A landscape with many valleys, sampled at points; each row gives a point and its height.
A ball rolls from a point to the lowest of its 2 nearest points, and stops where none of them is lower. Distance is the straight distance between rows; heights are no part of it.
(61): [  5  13  -4  12   8   8  -3 -12 -13 -12   4   6  -8   7 -21   5  13  -8
  -6   8  10   1  -9]  height 17.6
(452): [  1   9   7  21  13   7 -10   9 -14 -12  18  -8 -19   6 -33   0  10 -39
 -17  12  -1   8   0]  height 61.7
(1756): [  1 -24  20  25   1   4  -9  10  -5 -34   4 -12  -8 -19 -16  -4  12 -19
  -2   5  -2   3   4]  height 46.8
(360): [  9   8  10   4  17  27  -4 -12  -3   9   3   2   0  16 -10   6  19 -14
 -13  10  15  -1  -3]  height 64.3
(1786): [ -5   2  -5  -3   5  15  29   2  15  -9 -12 -12  -2  -9  -9 -13 -18  13
   3  -7 -10  -9  18]  height 72.6
(1641): [  1  17  -8   3 -13 -16  -1   1 -13 -14   5   2  -2   1 -11   7   6   6
  -3   4  -9  -3 -11]  height 33.4
(580): [  4   1  14  25  18  10 -12  -3  -1 -19  13  -7 -18  -7 -23  -8  -6 -40
 -11   2   9   3   5]  height 58.7
(256): [  2 -18  13   7 -14  -4 -28 -13   3 -10   1   2   0  -9  26   0   0 -10
 -12  -4   6  -4  -4]  height 65.6
(4): [ -4 -20   0   2  -7 -12 -18   7  -4   0  -4   3  16 -12  36  14  19  12
   7  -7   8   9  -2]  height 30.3
(1409): [  5  -1  -8   3  -3  -4  20   9   3 -18  -9 -15   3  -3  -2  -2  -8  23
  14  -9 -12   5  11]  height 49.7
(749): [  4  24  -8  -8   8  -6  11 -17  17  11  -3 -11   0  -2  -6  -7 -24  14
  12  -5 -15  -5   3]  height 84.7
(760): [ -4   0  -6 -16   8 -16  -2 -21  11  20  -3   2  21 -13  13  -4  -8  19
  33  -5  -4   7  -9]  height 17.7
(1836): [  4  17   8   2   1  19  -2   6   0   8   0 -11 -15  20  -2  -1  -1 -11
 -31   3   5  -8  10]  height 55.9
(555): [  8 -12  15  17   9  25   0  -3  12 -17  -1 -10 -12  -1  -7 -12  -2 -14
 -12  -3   4   0  16]  height 48.6
(1526): [ 13  -3  -7  -3  11  15  10   4  14  12  -7  -5   0  13  14  -7 -12  13
  -1 -17   5   6  25]  height 41.0
(460): [  0  15 -14  -5  11   6   6 -34   9   3  -6  -1   7  -1 -12  -4  -5  17
  25  -1   4  -2 -17]  height 82.2
(1838): [  0  -9  -5 -11  17  18  10 -16   0  10 -12  14  20   8  -2   3  14  11
  22   6  17   4 -15]  height 19.9
(1023): [  2   8  -2 -20  10  -9  18  31  -3  50   5  -5   4  14  -4   8  -7  11
   7   4 -19   4   8]  height 27.4
(1732): [ -4   9 -13   0   3  -4  -5 -33   9  -6  -6   3   8 -13   6  -1   0  19
  23  -8  10   1 -14]  height 81.5
(127): [ 12  -3  -5  -5  -4 -11 -14  -5  -3   5   0   6  10   3  26  12   5  10
   6 -14  10  11  -2]  height 25.9
(516): [  7  -8   7   3  -6   9   2   5   3 -12  -4  -8  -8   4   8  -8 -11  -4
 -18  -5  -2  -4  16]  height 46.2
(45): [-14 -16   1  -5 -12  -5   2  -4   9 -15  -6  -2   3 -18   8 -13 -16   5
   1  -5  -8 -14   4]  height 31.9
(5): [ -4   6   1  21  -4  -8 -11  -8   0 -37  11  -3 -23 -16  -6  -8 -15 -15
 -10 -13   5   2   9]  height 61.6
(385): [ -5  11 -11   7  12   7   7 -14  -9  -9  -4   4  -8   0 -28  -2   4   0
   7   7   6  -9 -13]  height 30.4
(649): [-12 -14   5 -24   5 -21   6   8  -1  35  -1   9  25  -9   3   5   3  16
  32   7 -15   7 -13]  height 31.6
(1884): [ -5 -12  18  10   8  25  -2 -11  16   0  -2   5 -13  -2  -4 -15  -7 -24
 -15   6   9 -18  10]  height 32.0
(445): [  6  14  -2 -24  -5 -17  -5  -2   9  30   0  -6   2   8  15  -3 -31   6
  -4 -10 -15  -1   2]  height 85.6
(1795): [ -6   8  -5   9 -13 -14   5  11 -13 -26   7  -6 -16  -1 -18  -2  -4  -5
 -17  -1 -11   2   4]  height 56.8
(668): [  0   5   1  -1 -16 -12 -14   1 -15  -8   6   4  -3   2   1   9   4  -7
 -16   5  -2  -3 -12]  height 30.0
(324): [-12  -1   1   5 -14 -11 -16 -15   5 -18   2   5 -10 -18   9  -7 -18  -9
  -9  -7   3 -16  -4]  height 22.1
(997): [ -1 -25  13 -14   1   5 -20  -9  -1  13  -1  22  24   3  25   8  16  -6
   1  -1  18   5  -9]  height 65.8
(1669): [  3  -1   5   2 -22  -3  15  28 -16  -2   1   6  -3   9 -17   5  23 -10
 -11  19 -10   0  -6]  height 59.5
(376): [ -5  -1  -2   7 -23 -11  17  15 -16  -7   3  10   0  -5 -21   7  29   0
   3  23  -5  -2 -17]  height 62.0
(1593): [  9 -20  20   5 -14   1  -3  27 -10 -11   1  -9  -7   2  -4   2  13 -17
 -25  12 -13   3   3]  height 48.8
(643): [  3   0  -7 -11  -8 -14  16  14  -7  10  -3   3  11   1  -4   8  11  16
  21   6 -10   6 -10]  height 42.3
(291): [-15   2  -3  -7 -11 -20  17   4   1  -5  -6 -10   8 -20 -14  -2  -1  18
  23   8 -24  -6 -13]  height 49.3
(961): [  0   7  -5 -19  12  -3  14   0   3  32  -5  -2  14   7  -6   1  -6  13
  16   2 -12  -2  -3]  height 23.1
(158): [  8   2 -14  -7  16  12  19  -1   2  10 -10  -2  10  10  -5  -1   5  19
  16   1   0   5  -1]  height 28.2
(93): [  5  16 -10  -6  15  11  18   3  17  22  -6 -10   0  13   8  -5 -15  15
   5 -11  -3  -3  20]  height 38.3
(1509): [ -2  24  -8 -12  -6  -8   3   1  -4   6   4  -3  -5   9 -12  -1 -11   0
 -15   3 -15 -14  -7]  height 75.3
(109): [  1  12  10   8  13  21   1   1 -11   3   5   4  -8  15 -22   8  25 -18
 -17  16   7  -4  -5]  height 63.9
(926): [  3  -3  -6  -5 -17 -11  19  24  -8  -3  -5  -3   3   2  -5   4   5  12
   7   6 -17   0   1]  height 46.7
(1108): [  1  -7  19  -5   6  26 -10   2   6  22   0  -2  -5  16   9  -6   5 -21
 -29  12  11 -12   4]  height 64.6
(226): [  5   9   9  -4   2  17   4  22  -8  18  -1  -7  -9  27  -3   5  13  -9
 -29  13   1  -6   2]  height 56.6
(1534): [  1  19   1 -17  -1  -9  10  -3  15  18  -3 -13  -1   1   2  -8 -35  10
  -2  -8 -24  -4   8]  height 85.3
(157): [-17   8 -15  15  18   9  14 -15  -8 -20  -1   6 -16  -9 -38 -13  -8  -6
  13   7  13  -8 -11]  height 47.7
(1252): [  1 -11   8   1 -21  -6   1  27 -12 -16  -2  -9  -9   0  -1  -2  -3  -6
 -24   5 -15  -2   4]  height 49.6
(50): [  9  -5  -9 -23  15   0  -5   4   0  37   7  15  18  10   7  14   0  13
  18 -17   8  12   6]  height 34.2
(1113): [-10 -10  13  11   6  13   0   4  -7  -5  -1   1 -11  -3 -21 -11  -1 -25
 -16  13   2 -19  -1]  height 28.1
(739): [-14  -3  -2  19  18  11   1 -16  -9 -18   1   7 -12 -10 -32 -13  -1 -23
   5  11  18  -8 -11]  height 56.4
(1910): [  4  -2  13  -6  13  24  -5  -5  -1  16  -2   9   6  17   3   3  11 -12
 -19   7  12  -8  -3]  height 64.5
(1227): [ -1   0  11  20  19  13  -8 -10  -8 -14   6   2 -11  -5 -28  -5   4 -32
  -4  10  11  -5  -5]  height 58.0
(53): [ -4 -21  12   1 -10   4 -18 -12  12  -9  -4   8   0 -11  21 -14 -10 -11
  -8  -2   3 -13   2]  height 65.5
(1585): [ -4   3  -3  -2 -15 -12  12  14  -7 -20  -2  -7  -7  -8  -9  -3 -12   5
  -5  -4 -19  -6   4]  height 52.6
(432): [-16  16   3  -4  16  19  21  10   2  16  -8  -9  -6  16 -11  -5   2   1
 -12   9   3 -28   9]  height 72.8
(1822): [-15 -18   0  -5 -13 -18   7  13  -1  -8 -10  -9  12 -22  13  -1  -2  21
  19   0 -18  -5  -2]  height 53.7
(212): [ -5  -7   6   4 -13 -13 -25  -2  -8  -5   1   7  12 -12  30  23  24   3
  -1   2  10   5 -15]  height 30.9
(1799): [-11 -15  -1 -11 -16 -21  -4  13  -5   6  -4   5  17 -15  19  12  13  16
  17   6  -6   1 -14]  height 28.8
(59): [ -6  25  -2 -23 -10 -13  -1   2   2  22   3  -7  -6  10  -2  -5 -26  -1
 -20   3 -19 -15  -6]  height 75.9
(1020): [ -9   9  -5  -2  -8 -15 -12 -22   2 -12  -1   4   0 -15   2  -2 -11   1
   4  -4  -2 -15 -12]  height 19.8
(1541): [ 13  -5  -4 -11   2   3  -9  -9   7  15  -1   8   9   9  22   3  -5   4
   1 -13  10   6   5]  height 27.0
(111): [ 11  -7 -15 -13  19  -5  -7   1   5  29   6  10  19   0  10   6   0  20
  28 -27   9  23  15]  height 33.6
(750): [ -3 -28   0  -3   0  11  -2 -13  11   0 -11   9  17  -5  16 -13   0   6
  11  -4   8  -4   4]  height 37.8
(934): [ -7 -10   2 -20 -15 -26  -6  15  -5  20   0   7  17  -4  19  10   1   9
   9  -1 -14  -2  -9]  height 29.8
(245): [-11  -9  15  11  19  31   2  -3   7   6  -4  -1 -10   0 -18 -13   4 -25
 -12  13  10 -23   5]  height 30.5
(1206): [  2 -24   2  -8   6   7   2   2   0  11  -8   8  19   3  13  -4   8   7
   9  -3   8  -1   4]  height 36.9
(789): [ 20  18 -14  -1  -8 -11  -6  -4  -7  -8   1  -5   0  11  13  13   2  16
   2 -15   2  14   2]  height 79.2
(1291): [  0  24 -11  -5  16   3  18 -28  14   6  -6 -12   1  -2 -19 -10 -17  20
  22  -2  -6  -1  -4]  height 83.4
(1469): [ -1  17  -5 -14  -7 -12 -11 -20   0   7   3   8   6   1   3   2  -9  -1
  -2  -2  -2 -12 -16]  height 16.9
(404): [ 14 -10   9  11   4  24   6  11   9 -11  -6 -15  -9   8   4  -7  -2  -3
 -20  -3   2   5  20]  height 47.3
(1778): [  6  21   4  18  11  11 -20  -8   1 -10  17  -6 -27   9 -17  -8  -9 -33
 -27   0  12   5   8]  height 39.8
(1333): [  5   0  -4 -16  -7   5   1   4  25  18  -5  -1  -8   7  24 -15 -32   5
  -9 -11  -4  -1  18]  height 31.4
(1071): [-15 -13  -1   5 -17 -17  -7  11  -6 -18  -6  -5   5 -21  17   5   6  10
   3   1  -7  -5  -4]  height 54.8
(1581): [  0   4   0   9   6  19  26  26  -6   0 -10 -10  -7  17 -15   0  17   2
 -15  12  -5  -5  12]  height 69.6
(931): [  6 -23  21  14  -7   7  -9  18  -4 -25   1 -16  -8  -7   0  -4   8 -17
 -17   4  -8   5   7]  height 48.0
(1564): [  7 -12   2 -12 -10  -5 -15   2   3   9  -2   3   6   6  28  -4 -10   1
 -10  -9   2   0   4]  height 27.9
(1632): [  6   4  -6   3 -11  -2   1  -8  11 -19  -1  -7 -10  -5  11  -5 -21   9
  -8 -20  -2   1  14]  height 77.6
(1223): [  8  28  -4 -21  -5 -25  -4  -4  -2  25   5  -6   4   7   3   9 -20  10
   1  -4 -20   3  -9]  height 85.8
(1620): [ -3  -6   5  18  14  25  15   0   5 -19  -8 -11 -16  -4 -21  -9  -3 -10
  -9   2   7  -5  14]  height 51.7
(1383): [  9 -17  13   4  -5  18 -14 -12  17  -3  -1   7  -5   4  17 -16  -5 -15
 -14  -1   8  -7   8]  height 65.2
(1205): [ 21  27 -13   9  -2  -3  -7 -21  -3 -18   4  -5  -6  13   3   7  -4  10
  -6 -11   8  10   4]  height 79.9
(1654): [  3  -2  12   1  -9  11  -5  19  -4  -7   2 -17 -19  10  -2  -7 -11 -19
 -41   3  -6   1  10]  height 44.0
(1880): [  5   6  -3 -19  -8 -18  13  26  -4  28  -2  -6   5  12   2   7 -10  11
   4  -1 -23   4   5]  height 29.7
(1042): [ -1 -16  -1 -10  -8 -10   0   6   3  -2  -7  -3   8  -4  17  -7 -11  10
   1  -9  -9  -3   9]  height 29.3
(723): [  7  11   8 -10  -3  12   9  22 -13  21   3   9   0  25  -6  19  23  -9
 -18  19   4   1  -8]  height 57.1
(881): [-15   4   4   6 -16 -21 -18   2 -23 -13  15  13  -5  -8 -12   8  15 -19
  -9  15  -1  -7 -20]  height 59.6
(1630): [  7   6  -4 -12  -5   5  -6 -18  30  14  -4  12  -5   6  26 -15 -26   1
  -1 -10   1  -5   9]  height 28.6
(1426): [  5  -6  15  10 -11   5 -15  12  -4 -23  10 -16 -25   1  -6 -10 -13 -25
 -35  -1  -2   7   9]  height 43.2
(1310): [-12 -20   2 -24  -5 -22  -5  15  -8  29   1  16  27  -7  17  13  10   9
  20  -2  -6   4 -11]  height 30.6
(120): [ 10  -9 -14   0   2   0   2  -8  15  -4  -6  -2   8   0  24  -5  -8  21
  18 -19   6  13  17]  height 37.3
(826): [  6  16  -4 -21   1 -11  -8 -23  10  24   2   8  14   3  13   4 -12   5
   9  -7   0  -4 -10]  height 14.9
(631): [  4  -9   0  11 -13   0 -16 -16  18 -19  -5   0  -3 -10  30  -7  -8   6
   1 -16   9   3  11]  height 78.4
(1274): [ -5 -32  20  16   0  11  -9   1  -3 -22  -1  -2   3 -14  -6  -4  18 -15
   0  13  -1  -3  -3]  height 45.5
(1442): [  6  -5  12  -3  -8   6   4  11 -14   9   5  14   7  15  -9  13  26  -9
 -10  18  -1   2 -16]  height 57.7
(688): [ -4  -6  -6   4   5  15  32  13   2 -22 -12 -13  -6  -3 -18  -9  -5  12
   1   1  -7  -6  14]  height 66.1
(1059): [ -6   3   0   8  17  25  16  -1  -9   1  -6   8  -6   6 -35   2  25 -10
   1  22  11  -8 -13]  height 61.8
(1174): [ -3   0   5  32  18  -4 -11  -5  -7 -32  17  -6 -16 -13 -23  -8  -5 -41
   2   0  13  15   1]  height 59.7
(1131): [ -9 -23   4 -24   5   0 -11  -8   0  23  -2  24  30  -2  21   5  10   3
  13  -3  12  -1 -11]  height 65.9
(133): [ -3 -18  -6 -21   4  -8  20  26  -3  37   4  15  21   0  -7  11  16  18
  33   4  -6  16  -3]  height 36.5
(1657): [-12  11  -9  -2 -11 -20  11   1  -9  -9   0  -3  -1 -10 -20   1   3   9
  12   8 -18  -5 -15]  height 42.2
(1364): [ -8  26  -8  -7   7   6  16   5  -5  13  -1  -2  -6  15 -20   0  -4  -2
 -12  11  -7 -20  -2]  height 74.1
(633): [  9  10 -13   3  -4  -7 -11 -30  19  -9  -4   3   2  -6  20  -4  -7  14
  15 -14  10   0  -1]  height 81.0
(107): [ -5   6  -3 -19  21   3  19  16   5  48   0  -2  12  15  -4   0  -4  11
  13   1 -10  -3  10]  height 25.8
(273): [ -6 -11   2  -8 -25 -13   2  22  -3 -21  -5 -12  -6  -7   6  -2 -15   5
 -18  -6 -17  -3   8]  height 50.4
(758): [-12   0  11  12   4   2  -7   0  -6 -12   9   3 -17  -5 -20 -11 -18 -35
 -21   5   5 -14   2]  height 25.1
(1696): [  1  31  -5 -15   3 -12  15  -8  -3  22   4  -1  10   5 -20  11   1  14
  17  11 -15   3 -20]  height 86.5
(1473): [ 10  -2   7  11  -3  16  18  27 -11  -4  -3  -8  -9  14 -20   5  27  -9
 -15  19  -5   3   7]  height 68.1
(1574): [  1 -13  -9  -5  10  14   4 -21  21   5 -13  10  14   1  13 -15  -5  10
  20  -9  12   0   7]  height 37.0
(543): [ 12 -13   0  -6   7  13  12  13  -9  15  -4  11  13  16   4  13  19   7
   5   6   6   8   2]  height 35.1
(143): [ -2  10   4  17   2  12 -11 -23  21 -16   5  16 -32  -9  -5 -15 -24 -27
  -8  -1  14  -8  10]  height 37.7
(958): [ 13  16   6  14   0   7 -17  -4  -9  -8  13  -6 -18  16 -12   3   2 -21
 -26   1   4   7  -2]  height 41.2
(971): [  1 -19  17  -4  -7   1 -27 -17   4   3   0  15  15  -2  30   4   6 -10
  -7  -1  13   0  -9]  height 65.7
(1590): [  1  -5 -12 -14  12 -16 -11  -4   4  23   5  11  21  -7  18  16   7  26
  33 -21  12  23   2]  height 32.6
(644): [  3   9   0  15   6  15  -6 -23  10 -10   3   7 -17   0 -11 -12 -13 -16
 -10  -2  15 -10   3]  height 35.7
(1661): [ 10  16 -11  -5  19   7  22  -9  20  16  -7 -14   7   7  -3  -6 -18  23
  21 -11  -5   7  15]  height 33.1
(810): [  3  14   0  22   4   4  -6  -9  -1 -28  11  -4 -23   1 -15  -7 -14 -16
 -13  -9  10   5  12]  height 62.3
(1468): [ 18   7   9   9 -10  -2 -30  -3  -8 -15  13  -7 -11   7   4   6   5 -18
 -24  -1   4  10  -4]  height 42.0
(313): [  5   8  -1   4   4  18   2 -14   7  -4  -4   1  -6   8  -2  -8  -5  -6
 -12  -1   8 -11   7]  height 32.5
(23): [  2  15  -3 -23  11 -16  -9 -31  11  27   1  12  20  -7  15   7 -10  15
  24 -10   2  10 -12]  height 16.0
(532): [  8  -5  -6   7 -13 -13 -12  -6   9 -15  -3  -8   4 -10  34   3  -6  15
   5 -21   6  10   9]  height 78.6
(354): [  4  -5  -3  -6  -4   3  24  26  -4   8  -9  -6   2  11  -3  -3  -4  10
  -7   5 -17  -6   9]  height 50.5
(529): [  5   7  -1  28  10   2 -13 -13  -5 -30  13  -4 -16  -5 -18   0   3 -20
  -4  -4  12  10   2]  height 61.1
(1191): [-11   4   3   8  10  21  23  12  -1   1  -9 -11 -10   7 -19  -9   2  -2
 -11  10  -1 -17  12]  height 71.5
(193): [  0   7  -5  -4  -4   8  17  -2  17 -14  -7  -9 -12  -5   1 -12 -28   7
  -8 -16  -7  -7  16]  height 76.1
(33): [-17  -5   9   8  -8 -12 -15  -2  -7 -22  12   7 -24 -14  -8 -14 -28 -33
 -24  -2   2 -10   0]  height 23.6
(883): [ 22 -14  -6   7   6  14   2  -6  14   0  -5   0   5   9  26  -6  -5  13
   7 -19  13  16  24]  height 39.0
(459): [ 13  17 -11  -9  13  -4   6 -15  22  22   0  -5   6   5  10  -8 -21  19
  19 -17  -3  10  15]  height 28.5
(258): [ -5   1  11  19   9  -8 -19   2 -17 -16  20   1 -13  -3 -27   1   9 -45
  -9  11   2   6 -11]  height 59.9
(377): [ 14  11  -8   5 -18 -18 -12  -1  -4 -19   1 -13  -3  -1  25  12  -4  15
  -4 -18   0  11   5]  height 78.8
(1440): [ 10  19  -2  -9   1  12  -3   4  -4  21   1  -1  -7  27   9   6  -3  -2
 -23   0   9  -4   2]  height 54.9
(276): [ -5   5   1   8 -24 -18  -3  12 -19 -14  14   8  -4  -1 -13  11  25 -11
  -9  15  -3   3 -17]  height 60.8
(713): [  2   5 -11  -1   2 -23   6  -3  10   5  -3 -15  12 -14  14   6  -9  32
  32 -14 -11  19   6]  height 37.2
(762): [ -1  -2  -6 -18  19   0   7 -12  11  29  -3   7  22  -1   2  -6  -7  13
  26  -6  -4   2  -2]  height 20.1
(1744): [  0 -16  -4 -15   3  -3   5   8   9  21  -5   0  15   1  13  -8 -15  11
  13 -11  -9  -1  12]  height 31.5
(1346): [ 10   4  -5  -3   1   8  -2 -16   7   2  -3   3   3   7   9  -2  -6   5
   1  -8   5  -1   3]  height 28.9
(1542): [-11  11   0 -25   9   3  14  25   4  42  -4  -8   3  20   6  -3 -10   4
  -9   4 -11 -13   7]  height 53.6
(996): [  5  -4  -4 -14 -12 -19  25  24  -5  30   3   9  14   2  -5  15  17  17
  29   8 -12  12  -8]  height 38.9
(1017): [  7   2  -6 -12  14  10  17  10  -2  25  -6   3   9  18   0   9  11  11
   4   3   3   2   4]  height 33.5
(593): [ -1   3  -9  -2   1 -13  19   0   7  -8  -7 -20   8 -12  -1  -2 -13  30
  30  -8 -17  15   5]  height 42.4
(1201): [ -4   9   7  24  16  13   4  15  -9 -16  10 -12 -24   4 -31  -6  -1 -31
 -21   4   1   1  11]  height 64.4
(1047): [-16   7  -4  19   1 -16 -10 -10 -16 -26   9   7 -14 -15 -18  -4  -4 -18
  -1   1   7  -6 -11]  height 57.8
(503): [ -1 -11   1  -4   7  11  -2 -16  -4  -6  -8  12  17  -3   4  10  25  11
  18   7  19  10 -21]  height 18.1
(1357): [-13  -3   8  19  -4 -15 -23  -2 -19 -22  15   7 -10 -12 -13   1   8 -30
  -8   9   4   0 -14]  height 58.9
(1026): [  8   7  -9  -1 -10 -17  -3   4  -8  -1   0   2  11   0  17  20  16  19
  13  -3   2  12 -10]  height 28.0
(253): [  7   0  -9  -6   0 -17  -1  -2   8   8   0  -8   8  -4  22   1 -13  24
  19 -23  -6  13  12]  height 34.9
(275): [  4 -12  -4 -19   3 -10  12  22  -3  27  -2   1  15   6   6   3  -3  14
  17  -3 -14   5   7]  height 32.3
(1301): [  0 -17  13   3 -18  -1   2  16 -15  -5   2   7   5   3  -7   7  25  -9
  -9  19  -4  -4  -9]  height 58.1
(904): [ -7   7  -1   7 -24 -24 -21   4 -13 -11   5   6   2 -11  18  22  19   3
  -7   4   1   3 -17]  height 31.7
(112): [-16   0  -4  12  19  14   9  -9 -16  -9  -2   9  -9  -3 -40  -5  14 -15
   8  23  15  -8 -21]  height 59.3
(1161): [ -3  -9   5  17   9  20  24  16  -5 -24 -11 -12 -14  -4 -27  -7   5  -3
  -8   7  -6  -2  11]  height 57.6
(480): [ 16   5   1  12  -1   7  -5  -6  -7 -14   2  -2  -4   9  -4   5   8  -2
  -9   1   5   4  -1]  height 9.9
(1720): [-22 -17  -4  13  -8  -4   1   1 -11 -21  -3   3   1 -24 -11  -1  20   4
  16  15   2  -7 -21]  height 41.7
(1410): [ -6 -12  -2  -6 -13 -21 -14  16  -7  12   2  10  18 -12  32  26  24  13
  13  -1   4  12 -10]  height 29.9
(289): [ 10   1  11  18  -5  -2 -24  -1  -2 -27  16 -11 -19  -1  -4  -2  -2 -27
 -20  -4   2  11   2]  height 42.5
(1733): [  2  31  -3 -13  -6 -28   4  -8  -4  14   4  -3   7   1 -12   7  -6  13
  12   5 -23   4 -18]  height 86.1
(1948): [-21  -5 -10  12 -18 -12   4   8 -10 -17  -3   0   3 -25  -4   9  28  13
  18  14  -1   0 -24]  height 37.6
(1850): [-22 -10   6   7 -20 -20  -9  11 -12 -24   0  -2  -5 -23   5   0   1  -4
  -6   6  -9 -14  -9]  height 55.4
(1556): [  3 -13   1   9   0   2  -9  -9  -4 -13  -4   5  12  -7  14  14  29  14
  13   0  16  15 -10]  height 16.5
(705): [-12  10  -6  12  -7 -15  -2   6 -11 -36  15  -5 -25 -12 -14  -5 -20 -15
 -22 -12  -6   5   9]  height 60.3
(1743): [-17  -4   0  16  -9 -11 -10  -3 -12 -26   2   2  -6 -18  -5  -1   2  -8
  -4   4   1  -9  -6]  height 56.3
(861): [-10   3  -2 -15   5   8  25  25  -1  23 -10  -5   5  14  -4  -2   1   5
  -5   8 -12 -18   7]  height 52.5
(1443): [  8  -9   1  12  -3   2  -9  -8  -6 -18  -3   0   2  -4   8   5  15   4
   2  -1   9   6  -3]  height 14.1
(583): [  1 -16  -5 -24  10  -9   1  19  -4  36   7  17  23   3   2  17  10  14
  25  -8   1  17   1]  height 35.0
(1608): [  4   1  -1  -8 -15 -11 -15  -2  -6   2   1   1  -1   4  17   3  -7   1
 -13  -5  -2  -2  -8]  height 28.7
(389): [  4  -8  -5   9 -11  -4  11   9   1 -33  -6 -14  -2 -13   7   0  -5  19
   1 -14  -9   7  15]  height 54.4
(1487): [ 10  22 -13   9  -6  -9 -13 -32   8 -18   4  -2  -7  -4   8   2  -8  11
   4 -17  11   3  -1]  height 80.6
(1478): [  1   1 -13 -10   7  -9  -5 -10   0   8   0   8  20  -4  20  21  18  25
  28 -11  14  19 -12]  height 31.8
(1086): [  3  -8  -3 -14   7 -19  -1   6  10  26   2  -3  13  -2  14  -2 -20  17
  23 -20 -13  14  14]  height 33.3
(737): [  4 -27   2  -9   2   1   1  11  -8  12  -2  15  23   4  13  12  21   8
  14   1  10  11  -2]  height 36.1
(1652): [ -5   9   8  18  22  27  10   5  -9  -2   2  -4 -13   8 -35   0  22 -21
  -9  20   9  -6  -1]  height 63.1
(885): [  3  -1  12   4  -4  16  -6   5   9  -7   1  -9 -23   6   3 -14 -17 -15
 -32  -1   4  -4  14]  height 45.0
(1754): [-16   3  -5  18 -21 -17 -11   5 -15 -18   6   5  -1 -21   3  16  28   2
   3  14   1   1 -19]  height 33.7
(938): [ 12  13 -12  -8   3   2  -2 -20  32  18  -2   6   0   5  23 -10 -24  11
  12 -17   1   8  18]  height 25.7
(1434): [  6  -3   0  14  -8   0  -7 -13   7 -30  -2  -5  -6  -9  12  -2  -6   5
  -2 -12   4   2   9]  height 78.1
(1142): [  6  -5 -12 -11  26  19  13  -7   5  24  -8   8  18  14   0   3   7  18
  21  -4  15  11   0]  height 22.2
(745): [-15 -11   1 -11  -3 -15  10   1   3   7  -8  -5  16 -17   0  -6  -5  17
  23   5 -18  -7  -9]  height 52.3
(813): [-11 -26   8   8  -5   5   0   4  -9 -16  -7   4   6 -14  -8  -6  15  -3
   6  15   0  -9 -10]  height 44.4
(1939): [ -3 -17   8   8  13  31   0 -16  20   2  -7   8   0   0   2 -19   2 -13
  -3   7  14 -13  11]  height 33.2
(731): [  6  24 -10 -16   1  -4  21  -1  -5  18   3  10  12  10 -21  18  18  16
  23  14  -1  13 -24]  height 86.9
(150): [  3 -10  11  -7   2  23  -8  -7  16  19  -4   9  -5  14  19 -12  -6 -15
 -19   4   9 -11  11]  height 64.9
(1479): [  3  12   8  21   5   4 -20 -16  11 -16  17   6 -31  -4  -7 -12 -20 -38
 -17  -1  15   0   8]  height 38.7
(921): [ -7 -10  12   3 -16  -7 -21  -4  -2 -16   4   2 -14 -10   7  -9 -20 -20
 -22  -3  -1 -14  -4]  height 23.0
(1162): [  1 -11  -4   2  16  31   9 -20  19   7 -11   9  10   7   4 -15   4   4
   9   1  18  -4   8]  height 34.8
(1798): [  3   4  13  18   6  18   3  21  -8  -8   5 -13 -15  12 -27   2  15 -21
 -21  11  -2   0   8]  height 66.7
(217): [  2  10 -14   0  -6 -16   0   2  -3   6   3   5  12  -9  16  29  26  27
  29   0  11  26 -18]  height 30.2
(535): [ -1  23  -3 -17   5   6  10  12  -2  33   1  -5  -2  24   4   4  -3   2
 -15   6  -3 -12   3]  height 54.2

Where does a ball stop that starts at each point below?
(1669) -> (127)
(1585) -> (1799)
(971) -> (480)
(731) -> (127)
(810) -> (480)
(1574) -> (826)
(354) -> (127)
(1206) -> (480)

Call two points neighbours if one is among the 2 nearest of the other. Go from one point of each pair to the other, from neighbour to neighbour, staying as low as possible. Name the highest point that can't be avoided.
(826) / (938) -> (1526)
(826) / (480) -> (750)
(1799) / (127) -> (133)
